Points on a hilly landscape, in no order, each with its height.
From any point a ball rolls to the lowest of the 2 points nearest to it. It stops when none of these is lower. Distance is the straight distance between rows; heights are no part of it.
(22): [187  84 132  86 114  96 134 121 105 136  85  98 119  80 194 153 124 138
  79 107 114 176 129  87 159  99 128 117]  height 2.93
(910): [126 160 147 112 121 171 160 147 117 116 138 142 133  84 108 129 108  58
 115 126  89  47 137  95 121 100 131 153]  height 8.24
(1643): [112 154  88 159 108 143  94 117 147 122 150 116 140 110  87 102 143 145
 179 119 137  88  95 172 121 119 153 169]  height 7.16
(1018): [128 120 129 120 114 130 162 137 168 102 136 148 142 183  60 186 116 184
 135 149 162 144 130 143 121 124 104 144]  height 6.98
(908): [128 120 134  99  81  75  49 175 116 158  61  98 117 107 217 191 110 107
 126  84 121 131  92 134 167  66 102  79]  height 3.15
(1620): [ 93 105 128 143  99 110 115 167 135 175 143 102 161 170 148 103  98 159
 159 144 151 132 117 106 124 116 128 113]  height 6.07
(624): [119 137 226  96 185 157 176 121  89  76 110 155 137 108 147 134 129  98
  47  89 130 117 174 108 111 151 103 122]  height 6.06
(1640): [142  99  66  74  61 132 124 157 142 155 107  88 163 112 131 140  91 140
 136 130 129 121  88  61 146 116 103 159]  height 5.87
(1012): [136 111 126 141  98  95 106 125 144 170 152 104 125 107 172 116 132 130
 155 147 154 101  71 101  98  87 168 100]  height 4.08
(785): [129 150 152 113 132 138 150 142 158  88 137 151 130 158  69 206  96 142
 123 139 118 110 130 141 123 102  94 143]  height 7.31
(1203): [106 152 114 176 168 161 133  87 109 121 161 172  93 107 115  66 178  63
 145 136 117 103 174 154  97 198 172 108]  height 2.79
(1462): [113 148 184  89 173 178 177 138 106  64 112 163 126 124 114 141 107 101
  59  95  98 123 179 107 140 160  94 149]  height 5.86
(131): [116  76 133 147 105 118 115 165  81 200  67 111 152 133 215 128 106 155
 119 108 120 163 173 122 182 105 109  87]  height 3.01
(81): [107 108 113 144 136 142 104 155 100 143 137  96 138 128 135  76 116 114
 155 136 134 126 147 113 132 152 135 133]  height 5.38
(430): [126 130 136 116  88  74  55 169 124 165  97 119 143 136 192 177 123 154
 109  91 144 157 102 152 149  74 100  72]  height 2.75
(873): [162 165  82 124 106 134 140  72 166  94 134 148 113  97  88 125 191 124
 148 135 121  99  87 164 107 114 160 168]  height 5.26
(876): [104 107  76 153 152 132 166  93 162 102 125 131  97 207  67 127 124 166
 164 126 124 166 144 183 137 188 132 179]  height 6.31
(1554): [123 142 178 127 169 147 158 150 102 109 125 139 127 130 122 136 118  96
  95 136 116 109 164 109 112 123 118 119]  height 4.69
(1142): [132 140 126 118 126 124 132 110 152 126 113 116  98 138 101 150  91 142
 121 113  60 144  99 141 160  90 109 141]  height 2.23
(1594): [129 113 124 128 147 141 164 119 149 104 148 153 145 171  96 128 166 157
 130 171 197 170 164 133 100 173 126 122]  height 6.32
(290): [ 98  97 108 132  58 120  91 176 127 200  74 101 130 151 214 174  67 148
 143  84 109 127 118 120 190  73  89  83]  height 2.98
(1311): [152 139  89 162 161 126 132  42 157 123 148 123  84 118 143  76 195 132
 152 143 130 156 116 151 111 144 180 125]  height 5.45
(913): [143 124 156 116 166 134 122 141 101  97 100 104  93  48 172 123 105  53
 113 104  86  93 144 106 150  99 151 123]  height 8.18
(146): [151 134  98 133 145 134 125  85 125 110 136 116 103  99 126  86 172 110
 146 139 125 131 127 144 123 136 165 143]  height 5.28
(930): [119 158 153 111 136 174 150 154  95  82 149 175 140 107 102 127 146  77
  97 136 153  93 174 116 101 167 126 141]  height 3.31
(260): [105 109 130 122 137 160 126 155  83 132 118 112 130 119 142  82 116  97
 122 131 122 149 166  88 156 175 115 130]  height 5.15
(1310): [155 131 147  91  83 103 140 138 139 145 113 157 127 158 114 216  93 171
  76 107  95 144  96 128 145  75  77 118]  height 5.42
(606): [132 143 149 141 166 148 143  84 107 109 144 155  88  79 136  79 173  63
 113 131 118 109 161 120 107 173 175 114]  height 2.42
(241): [122 151 100  98 128 188 158 128 111  71 122 140 107 106  83 112 133  84
 112 118  95 113 155 126 147 170 132 187]  height 7.63
(1864): [162 145 139  95 128 123 126 143 118 114 137 134 168  68 150 129 159  98
 109 160 170 104 136  94  82 122 138 132]  height 3.09
(967): [107 151  63 149 148 166 133 120 131  81 138 144 104 142  70  91 161 109
 158 137 115 109 162 185 129 188 145 180]  height 7.05
(44): [117 174 101 136 128 184 176 111 127  83 138 188 109 108  60 113 176  73
 133 126  96  56 164 154 114 155 162 151]  height 8.09
(1415): [147 121 116 126  98 105 121  93 165 136 135 143 113 181  96 168 133 220
 121 127 142 191  97 173 127 117 103 120]  height 5.53
(254): [103 116 181 122 166 165 178 100  85  97 155 196  99 143 124 108 168  89
  96 142 158 153 174 102 106 235 134 118]  height 3.13
(845): [111 122 183 114 162 159 154 151  80 121 121 134 122 105 154 108 116  77
  85 117 118 121 171  76 140 153 118 122]  height 4.91
(767): [119 113 186 138 173 147 152 133  81 125 137 165 122 132 142  91 155 111
  88 141 170 163 176  99 114 198 132  91]  height 3.57
(502): [125 128 103  96  52  88  70 136 152 164 137  98 124 111 143 144 120 166
 153 104 144 119  30 127 124  88 124 152]  height 4.98
(1642): [130 169 127 111 142 172 185 109 145  57 130 174 106 129  59 149 150 102
 122 134 108  85 152 165 110 137 140 169]  height 7.82
(642): [135 121 165 121 151 123 180 114 121 112 110 145 126 162 114 173  97 156
  79 107  68 167 167 131 157 126  91 123]  height 4.61
(705): [149 133 113 141 120 119 140  76 166 122 149 129  86 149  99 141 142 155
 137 136 110 140  82 145 119 105 134 139]  height 5.03
(339): [146 125 125 133 148 125 141 116 159 128 165 152 158 145 136 109 173 149
 137 177 197 150 136 108  80 149 146 103]  height 6.00
(724): [133 125  65  77  74 147 124 163 134 127 120 104 178  90 125 121 112 117
 151 144 149 103 107  75 124 136 111 176]  height 5.69
(1684): [140 152 135 134 128 147 129 135 110 118 134 135 126  65 125 117 140  63
 117 134 114  60 133 111 106 101 153 125]  height 8.14
(465): [126 157 122 127 131 167 110 145  85  92 134 151 134  52 113  91 156  63
 118 124 125  81 176 137 123 146 145 133]  height 8.02
(180): [115 165 107 157  67 133 130 107 182 145 160 135 115 110  79 132 145 144
 186 122 113  55  37 152 110  94 156 169]  height 5.27
(1243): [103 121  98 155 137 141 124 119 131 131 164 118 141 163 108  78 140 132
 170 151 145 129 152 139 116 173 141 147]  height 5.71
(1469): [146 118 138 154 138  98 113  97 148 145 134 135 135 178 126 156 136 197
 122 134 142 187 131 163 130 120 116  91]  height 5.30
(148): [108 117 149 175 108  81  90 135 129 194 120 121 116 178 172 144  99 158
 130  98  97 147 112 155 151  88 118  70]  height 3.80
(818): [124 153 114 120 152 143 137 125 138  89 115 128 120 136  78 141  92 130
 131 115  68 127 135 158 155 125 111 160]  height 2.72
(1807): [118 136 131 136 121 117 138 125 182 112 164 156 150 171  81 173 131 181
 159 164 185 112 105 150  85 115 119 128]  height 6.57
(1682): [120 168  91  99 112 187 132 147 105  78 121 136 141  66  94 117 139  71
 119 126 113  85 153 129 128 147 129 176]  height 7.83
(588): [103 132 153 161 186 158 160 112 113 117 153 159 105 159  89 105 131  91
 134 152 119 123 185 135 106 189 136 124]  height 3.67
(1894): [133 122 147 122 169 147 179  89 100 106 138 136  88 121 129  96 152  95
 101 130  98 145 162 103 126 172 150 137]  height 2.10
(1865): [124 146  92  86 140 173 198 109 136  56 109 152  87 143  65 127 131 109
 107 119  90 131 147 151 154 182 129 202]  height 7.34
(509): [124 107 118 129 156 146 156 107  97 108 137 134 115 142 116  89 150 120
 114 133 126 176 175 124 137 184 131 142]  height 1.71
(979): [ 95 117 112 128  67 120 111 165 152 174 145 101 166 172 130 137  70 170
 159 129 140 112  80 100 133 104 109 135]  height 5.93
(546): [142 149 158  80 151 148 160 118 114  64 103 137 133 111 118 156 120 126
  72 109 101 148 150 107 139 130 102 156]  height 5.58
(1361): [106 108  85 169 149 125 140  98 154 132 147 115 119 192  94  94 143 176
 175 132 137 156 141 167 120 176 137 150]  height 6.02
(1388): [135 160 157 143 167 116  90 152 136 117 148 153 180 120 133 147 151 137
 131 156 191 121 145 165  87 112 124  90]  height 4.62
(1289): [123 152 141 129 156 143 122 124 113 111 119 113  91  75 137 109 104  66
 131 111  51  78 130 131 148  94 153 138]  height 8.11
(1757): [ 93  79 127 152 134 147 148 167 101 182 124 118 157 179 124  92  99 152
 136 133 115 166 182 107 156 182 103 115]  height 8.46
(1528): [ 99 152  87 141 128 176 176 105 129  99 135 162  76 120  76  87 150  66
 146 126  72  75 148 148 128 172 168 171]  height 8.12
(1763): [132 110 100 111 136 142 188  99 143 100 112 135 114 177  75 140 127 168
 111 132 114 190 157 144 153 159 121 162]  height 6.85
(1902): [135 183 115 149 173 148 114 100 122  67 141 149 120 106  85 114 167 106
 142 130 109 111 160 200 127 136 143 150]  height 7.71
(744): [ 96  77 146 148 118 142 155 168  92 186 127 124 145 159 153  76 109 113
 130 148 147 141 162  70 133 163 119 102]  height 8.57
(1524): [124 176 108 167 113 122  67 110 148 114 163 126 129  93 108 116 148 138
 171 109 114  73  82 199 121  89 146 141]  height 6.97
(345): [133  99 150 145 152 106 112 128 112 148  94  91  79 108 182 119  97 101
 130 101  68 133 123 123 168  89 143  95]  height 3.87
(614): [105 124 119 150 100 103  85 104 158 173 133 105  66 157 110 126  81 166
 142  78  61 141  64 176 162 100 117 138]  height 4.38
(1711): [155  88 143  99 139 129 105 166 100 119  78  86 105  61 204 143 105  71
 117  96 112 103 142  77 162 103 147 119]  height 8.26
(1413): [ 99 125 109 159 123 113  76 130 147 144 144 107 147 191 105 136  97 211
 159 100 129 163 112 190 152 128 106 135]  height 7.87
(932): [129 128  96  99  61  95 104 127 172 151 149 118 155 138 107 149 133 169
 155 143 158 117  47 117 105 103 125 156]  height 5.21
(1284): [143 106 127 161 150 117 142  89 152 144 150 126 132 161 140 106 168 167
 132 160 163 180 131 118 114 149 144  87]  height 5.78
(280): [ 99 128  78 135 115 182 164 124 115 118 140 140  99 140  90  75 138  81
 144 141 111 107 142 118 127 196 148 174]  height 7.91
(1534): [120  99 106 140  67 109  82 157 106 193  74 117 150 143 211 162  93 173
 114  87 118 164 139 142 187  85  86  87]  height 2.56
(159): [119 151 175 181 178  93  99 111 132 146 132 129  90 171 140 146 110 138
 120 111  84 145 129 185 133  92 120  72]  height 4.23
(789): [164 142 179  98 166 115 165 104 109  85 114 149 144 117 130 159 137 149
  58 114 119 173 159 130 130 117 106 128]  height 5.35
(1224): [144 144 176 135 178 118 100 143 111 127 125 140 175 106 166 116 157 127
 101 155 195 151 152 136  93 132 131  81]  height 4.26
(1180): [170 135  56 105  83 132 135  81 141 100 118 123 122  59 114 105 197 114
 143 138 135  98 103 145 109 129 169 170]  height 5.05
(1041): [140  97 125 132 143 130 175 112 142 116 129 156 141 187  90 151 147 192
 120 148 159 193 180 145 137 160 110 122]  height 6.59
(1516): [ 98 143 116 134  65 116  78 122 163 179 141 108  82 146 108 134  84 157
 165  76  97 112  23 146 148  93 114 160]  height 4.59
(1084): [158 129 174  90 128 124 139 163  90 129 102 132 157  57 179 160 130  48
  82 132 150  64 131  62  99 104 131 120]  height 2.59
(564): [101  97  61 109 100 186 143 153 126 139 110 103 149 161  96  95  85 139
 146 126 126 151 146 102 165 188 106 170]  height 8.33
(366): [143 136 178 108 188 140 118 129  72  96 114 146 145  86 157 108 150  98
  76 118 160 156 181 132 121 164 119 111]  height 4.25
(1493): [142 121 141 136 139 120  89 145 106 132 135 125 155  44 179  82 174  80
 133 147 187  93 147 123  96 129 175  91]  height 3.81
(1140): [106  99 137 136 104 125  95 175 109 176  64  87 118 130 210 143  73 103
 147  95 102 115 130 100 192  79 112  82]  height 3.38
(1656): [154 162 180 135 156  91 101 140 120 120 117 135 138 120 162 173 132 109
  98 131 142 127 118 153 108  76 117  81]  height 4.63
(1909): [192 140 112  91 140 109 107  89 126  84 125 124 146  58 144 133 191 123
 102 146 153 155 125 134 100 130 135 139]  height 4.70
(171): [143 118 111 151 177 122 153  61 153 121 142 131  97 151 126  96 177 139
 132 150 126 179 147 135 117 168 153 124]  height 5.60
(556): [141 104 167 142 163 119 210  87 150 127 134 159 109 187  99 155 134 158
  99 143 119 165 160 106 118 141 121 104]  height 4.60
(1459): [180  97 145  70 125 122 141 125  93 111  92 100 127  60 172 144 136 107
  76 119 127 146 142  69 142 124 131 139]  height 2.73
(1805): [ 96 112 158 135 147 135 130 194  98 156 136 135 162 149 141  87 122 120
 129 152 178 137 171 103 119 167 110 102]  height 8.71
(1827): [152 116 151 143 139 102 178  79 164 154 147 139  91 179 113 155 124 157
 117 145 104 156 105 121 119 111 134 105]  height 4.81
(1429): [ 78 122  54 146  92 167 154 127 162 131 129 111 125 175  71  83 114 141
 189 135 138 106  97 136 137 181 154 199]  height 8.79
(961): [160 165 154 116 132 102 108 123 149 111 138 147 142 126 116 185 137 137
 113 150 149 121 102 139  94  89 117 110]  height 4.89
(518): [149 100  83 129 107 121 112  94 128 131 127  83 100 107 133  86 135 135
 153 120 112 140  97 137 142 124 165 162]  height 5.10
(3): [150 125 173 124 167 111  98 152  97 132 114 126 165  70 197  97 159  82
 110 146 201 132 153 116 107 121 150  86]  height 4.02
(1946): [132 164 110 145 146 133 115 106 170  81 153 154 133 147  72 149 154 156
 157 148 162 120 131 198 107 124 134 147]  height 6.34
(326): [116 156 161 158 194 123 106 130 106 106 118 117 105 110 144 110  94  79
 122 109  57 102 156 163 146 102 134 114]  height 8.03
(1470): [113 173 107 169 168 161 117 107 142  79 152 160 120 129  82 107 174 115
 168 130 134  86 186 204 110 170 148 137]  height 7.45
(597): [128 122 205  94 152 162 200  99  89  84 134 167 109 105 146 123 149  99
  59 113 130 131 153  76 113 189 131 134]  height 6.23
(1220): [115 143  93 141  63 141 109 131 151 152 144 102 135  96 104 108 118 124
 189 122 112  55  51 119 124  95 154 173]  height 5.01
(1456): [ 94 149 160 191 194 153 133 118 120 140 167 159 115 134 113  83 147  71
 149 151 125  81 175 151  90 175 147  92]  height 3.23
(875): [140 132 142 133 122  91  71 153 122 135 110  95 116  93 183 151 113  95
 126 116 117 106 105 130 141  71 137  95]  height 3.72
(1024): [139 137 157  93 118 107 115 192 107 139  93 121 179  92 178 176 115  71
 103 139 151  84 127  71 123  86 110 111]  height 2.30
(177): [158 118 113 105 105  93  91 125 129 138 116 108 123 130 140 159 119 172
 105 112 110 176  86 141 150  96 102 118]  height 1.46
(856): [122 169 139 111 132 148 115 177 125 107 126 137 169 111 108 170 100 105
 123 142 130  85 136 123 115  98  98 138]  height 3.94
(1794): [129 134  95 141 104 107 118  76 176 139 152 128  97 170  94 136 141 202
 161 117 136 166  68 171 133 123 126 149]  height 5.29
(1230): [153 150 137 119 129  97  98 111 134 118 124 115  92 111 125 150 122 137
 114 109  85 150  85 159 137  83 123 114]  height 1.86
(5): [113 149 169 159 139  80  73 172 130 160 139 136 167 168 164 154 117 149
 139 137 178 131 116 155 104  88 109  57]  height 9.11
(208): [ 98 110 157 136 164 159 197 118 117 106 140 168 102 186  82 130 129 120
 116 136 122 148 193 118 125 198 119 139]  height 4.09
(1381): [ 92  99 134 153 127 103  97 175 119 168 147 100 174 147 179  70 127 146
 178 147 177 130 122 113 110 131 145  95]  height 5.85
(1841): [140 129 117  81 144 147 193  93 134  81  98 131  98 145  93 125 124 134
  91 123  79 177 151 128 159 157 119 178]  height 7.06
(1439): [119 175 129 168 145 130  86 110 171 102 160 145 118 136  77 149 140 151
 168 125 118  90 104 208 112  98 136 126]  height 6.72
(830): [113 125 105 130 103 166 170 130 152 143 135 116 106 143  86 116  91  94
 151 138  78  71  94  80 131 115 122 166]  height 8.44
(1514): [150 123 203  87 140 147 196 125  93 112 116 151 149 114 142 144 144 100
  51 130 154 122 149  56 106 143 114 130]  height 6.39
(413): [ 96 134 158 197 155  85  88 124 136 174 145 111 113 174 157 121 112 140
 152 124 116 123 110 154 118  96 132  60]  height 4.03
(684): [139 103 146 128 134 132 135 136  96 134 134 124 116  84 162  83 144  80
 125 156 154 124 144  80 112 142 161 112]  height 4.10
(768): [106 165 147 151 103  86  52 140 157 165 167 125 115 149 138 149 116 150
 155 105 142  97  60 166 109  72 131  95]  height 9.32
(718): [165 127 150  79 126  93 124 144 115 125 124 144 201  93 148 159 160 123
  88 162 194 128 128  86  88 127 112 112]  height 3.41
(104): [117 184 147 117 166 156 119 160 121  81 123 139 134 114  98 158  96  99
 115 110  81  97 157 154 136 107 103 147]  height 3.34
(1577): [120 158 147 101 132 163 138 180 113  88 144 161 176 123  92 163 129 102
 116 154 173  92 171 114 106 142 106 144]  height 4.07
(225): [104 116 114 149  83  90 107  98 168 179 175 114 137 177 141 108 134 205
 180 119 164 145  51 124 119 119 158 123]  height 4.52
(819): [ 76  90 119 165 172 140 147 146  93 166 136 132 124 183 104  86 109 123
 148 117  99 165 197 139 143 209 108 128]  height 8.35
(1295): [128 108 126 154 167  99 126  92 121 143 112  97  76 128 143  95  96 122
 138  99  38 149 128 145 163 123 147 115]  height 4.04
(155): [106 143 172 124 145 184 156 121  74  94 151 188 108 108 120 106 162  70
  98 144 148 111 171 105 105 210 144 126]  height 2.60
(615): [113 159 172 155 116  82  78 142 155 172 156 149 123 170 150 171 123 153
 135 118 162 115  79 153  95  80 112  60]  height 9.22
(901): [112 105 161 144 167 140 188 127 117 133 126 151 121 181 101 139 109 137
 105 129  99 157 179 118 140 157 105 120]  height 4.39
(209): [166 104 158 104 120 118 170 124 120 142 133 140 161 116 150 142 151 122
  88 164 180 141 130  58  87 135 131 110]  height 3.71
(1275): [125 165 112 158  95 139 144  99 200 126 164 157 115 140  57 147 156 147
 177 146 140  62  74 175 101 102 146 165]  height 5.62
(380): [156  80 116 115  61  94 138 118 142 191 119 109 106 142 158 155 115 167
 113 128 111 161  76  84 141  86 122 101]  height 5.77
(1252): [ 87 154  99 155  89 120  98 122 174 145 173 122 149 158 101 116 119 179
 188 118 156  88  64 161 114 115 148 166]  height 7.41
(1028): [112 126 166 143 135  93  89 197 104 159 103 126 192 141 198 126 130 129
 139 144 182 139 135 130 117  90 113  69]  height 8.99
(746): [132 129 139 144 135 103 103 134 140 129 152 131 166 158 126 142 134 174
 133 155 169 153 136 152 110 126 112 100]  height 5.04
(1919): [107 124 100 116  91 150 117 183 131 164 112  97 172 140 136 141  57 140
 143 115 125 116 112  90 162 106  85 130]  height 5.67
(188): [181 147  95  94 114 132 123 100 126  82 125 137 133  28 119 119 195  93
 112 131 129 104 130 135 107 122 159 152]  height 4.87
(1744): [134  91  98 141  94 121 136 113 136 163 133  88 117 143 128  99 120 150
 148 142 121 142  95  93 135 122 148 141]  height 4.94
(1428): [143 127 122  95  92  67  62 174 122 153 106 114 188 119 180 166 127 154
 114 122 177 157 104 134 120  90  91  98]  height 2.35
(439): [104  96 102 120 116 155 128 178 106 153 104  90 150 133 148 105  77 132
 132 115 118 149 154  91 180 142 104 126]  height 5.41
(1694): [116 162 110 150 171 172 148  99 146  73 155 195 115 124  94 110 197 104
 136 148 173 109 186 179  94 188 153 122]  height 7.77
(1162): [ 89  80 125 151 127 123  93 182  97 162 131  91 142 110 189  56 109 103
 173 144 158 110 145  97 138 140 153 102]  height 5.64
(1340): [137 112 128 155 108  93  91 128 130 155 134  85  82 101 171 120 109 107
 155 117 102 104  77 122 128  77 162 107]  height 3.90
(272): [130 157 135 136 178 137 115 108 110  83 129 122 108  97 120 102 128  98
 119 121  83 133 160 170 134 136 146 135]  height 7.90
(1539): [ 95 109  88 105 113 196 152 148 104 123 124 126 115 145  94  91 106  98
 124 125 109 148 159  96 159 204 117 177]  height 8.15
(1297): [112 121 119 166 155  88 106  80 140 150 124 104  69 152 116 120 102 152
 142  89  47 160  99 181 154 119 135 125]  height 4.20
(416): [170 134 126  76 108 106 122 140 117 120 110 114 163  86 137 171 130 112
  98 136 136 116 107  81 120  96 107 145]  height 2.26
(1054): [111 117  82 134 102 159 168 119 151 135 131 111 104 166  75 109 107 123
 154 136 103 115  99 107 130 144 134 186]  height 8.58
(1932): [153 121  90  81 110 139 119 130 113 113 103  96 129  75 127 123 126 119
 125 124 119 144 130 105 143 127 122 165]  height 2.64
(251): [158 113 154  83 120 130 153 145  91 117 124 149 153  46 165 125 155  63
  82 141 166  88 138  58  98 140 150 132]  height 2.80
(1266): [163 132 103 138 127 112  82 113 134 130 150 119 137  46 168  95 183 105
 153 145 174  94 126 137  92 108 176 105]  height 3.61
(178): [ 89  88  88 164 151 133 148 128 119 167 119  98 124 185 109  94  88 144
 157 103  78 157 162 135 158 197 113 151]  height 8.25
(203): [164 139 166 111 122  95 138 121 153 126 125 166 133 154  98 215 121 171
  91 135 135 157 107 133 111  87  90  98]  height 5.17
(1417): [107 118 197 114 172 159 127 161  43 116 116 161 136 103 166  95 140  91
  82 115 174 154 181 106 134 196 105 104]  height 3.95
(631): [170  82  99  81 115 124 122 132 116 120  89  79 112  73 169 132  99 129
 113 101  97 169 129  93 180 121 125 145]  height 2.94
(925): [174 120 134  96 136 107 157  95 134  96 109 143 132 154 115 168 141 178
  83 123 132 196 141 138 130 120 102 129]  height 5.12
(571): [149  78  89  92  54 103 120 135 146 179 116  93 137 127 146 140  99 174
 135 127 125 147  64  73 138 108 111 136]  height 5.89
(1762): [138 128 150  93 114 125 138 166 114 136  98 119 174 119 142 184  98 119
  95 128 130 122 135  80 134  91  87 123]  height 1.87
(1820): [116  88 131 140 124 113 113 152 118 165  70  88  85 118 202 140  58 105
 130  80  46 127 126 109 203  84 129  91]  height 3.66
(1465): [154 164 111 119 129 147 172  79 170  91 144 167 116 115  87 150 191 117
 128 161 150 106 124 138  85 132 156 144]  height 5.57
(821): [ 98 119 156 186 164 106 111 143 103 166 128 105 121 148 160 100 111 114
 148 131 111 119 142 134 135 118 135  90]  height 4.24
(1940): [154 127 117 115 120  94  87 146 110 129 119 105 158 106 165 144 138 157
 108 135 154 168 126 133 129  99 114 107]  height 1.92
(156): [154 123 152 105 141 115 183  89 157  92 115 160 115 168  90 191 111 180
  91 123  97 174 139 156 147 117 102 136]  height 4.86
(331): [116 106  84 139  74 115 143 104 164 171 150  97 123 171 118 100 121 187
 169 138 145 148  56 111 128 131 149 151]  height 4.74
(1756): [ 98  72 131 175 126 105 104 171 100 203  91  82 140 149 206  88 101 139
 158 115 121 149 155 112 174 118 128  87]  height 3.32
(213): [ 96  89 123 172  97 103 100 148 116 212 105  92 125 169 191 125  81 165
 151  98  89 148 124 132 176 101 122  89]  height 3.58
(1276): [ 93 149 125 165 120 128 122 106 206 117 173 162 122 180  67 153 132 182
 187 152 171  89  92 172 103 115 136 146]  height 6.13
(1518): [115 148 111 130  70 111  72 124 153 156 147 110 108 106 126 131 113 136
 162 102 118  85  38 135 125  77 138 152]  height 4.80
(1202): [184 116 134  69 115 113 149 104 120 108 112 124 118  64 147 149 149  94
  92 132 120 117 109  78 119 107 143 145]  height 2.54
(1167): [102 134  49 143  73 146 133 102 159 144 141 103 131 141  97  64 135 155
 195 121 158  93  76 144 133 163 183 209]  height 8.97
(1512): [155 125 126  89 109  91  70 166 116 127  88  96 143  76 189 173 113 107
 111 107 126 125 112 116 148  77 106 107]  height 3.48
(955): [134 174 184 150 173  91  97 124 137 119 141 148 115 150 137 183 118 126
 110 113 120 137 116 183 113  82 113  69]  height 4.43
(528): [159 137 114 113 107 105  94 130 133 127 142 122 166  73 145 135 158 113
 133 156 160 101 102 124  94 104 144 123]  height 3.36
(369): [123 121 161 147 147 130 132 157 105 145 111 106 124 135 160 126 102  95
 118 129 115 108 141  97 132 107 125  93]  height 4.44
(1322): [148 130  82  74  66 106 115 149 153 140 132 116 184  97 118 144 136 132
 147 155 155  94  81  87 101 110 125 166]  height 5.48
(484): [115 133 137 125 119 164 163 161 123 140 127 118 122 125 113 127  75  76
 133 133  79  77 123  66 139 107 115 133]  height 8.34
(1114): [ 95 138  91 157 117 130  93 136 157 125 151 111 154 178  89 123 115 190
 186 125 157 125 110 179 128 134 126 161]  height 7.66
(1007): [110 137  57 138 138 150 145 114 150  79 111 128 104 168  69 112 147 146
 161 126 140 140 147 194 145 181 133 194]  height 6.67
(599): [112 126 109 140 124 124  83 137 137 137 107 106 131 173 103 149  82 191
 136  94  89 164 126 180 179 117  86 131]  height 8.01
(805): [119 113 154 138 150 108 110 180  90 157 111 119 179 138 174 102 127 145
 120 143 179 162 183 129 136 134 111  81]  height 8.86
(1039): [134 149 165 103 151 153 192 114 146  73 135 161 116 142  62 169 119 117
 108 141 106 108 152 128 120 130 116 160]  height 7.57
(709): [125 116 127 141  82  83 117 115 174 181 169 122 146 154 157 110 140 173
 173 151 182 123  55  95  82  98 157 101]  height 4.29
(354): [182 146 168 100 177 118 122 103 107  92 127 140 152  77 158 135 172 122
  68 129 174 160 148 125 101 131 131 119]  height 4.49
(899): [154 121 103 102 134 141 127 123 108 100 112 105 138 119 123 112 146 137
 108 132 135 174 149 128 138 150 126 153]  height 2.25
(922): [135 152  89 150 149 146 159  80 179  95 149 167 106 151  86 132 182 150
 158 158 163 118 124 177 108 143 147 145]  height 5.94
(395): [154  75 142 101 112 114 145 152 100 152 118 119 144  85 186 102 147 107
 106 156 176 139 139  51 111 145 140 104]  height 3.92
(1677): [104 113 101 151 151 135 126 124 117 139 109 105 130 165 109 120  85 169
 136 102  72 164 160 161 179 152  93 134]  height 8.13
(1034): [147 108 131 106  54 100 121 119 150 176 131 142  97 165 127 187 101 181
  95 106 101 163  78 120 142  85  89 104]  height 5.63

Call two points neighbours if one is among the 2 nearest of the other. Go from one point of each pair to the other, from neighbour to neighbour, staying as low as possible. Name the highest point that can't be avoided.
(280) / (1534) | (1528)
(509) / (1762) | (631)
(177) / (155) | (1577)

Where does a ball stop that starts at each point below?
(546) | (509)
(178) | (155)
(1167) | (155)
(830) | (177)
(1744) | (177)
(1415) | (509)
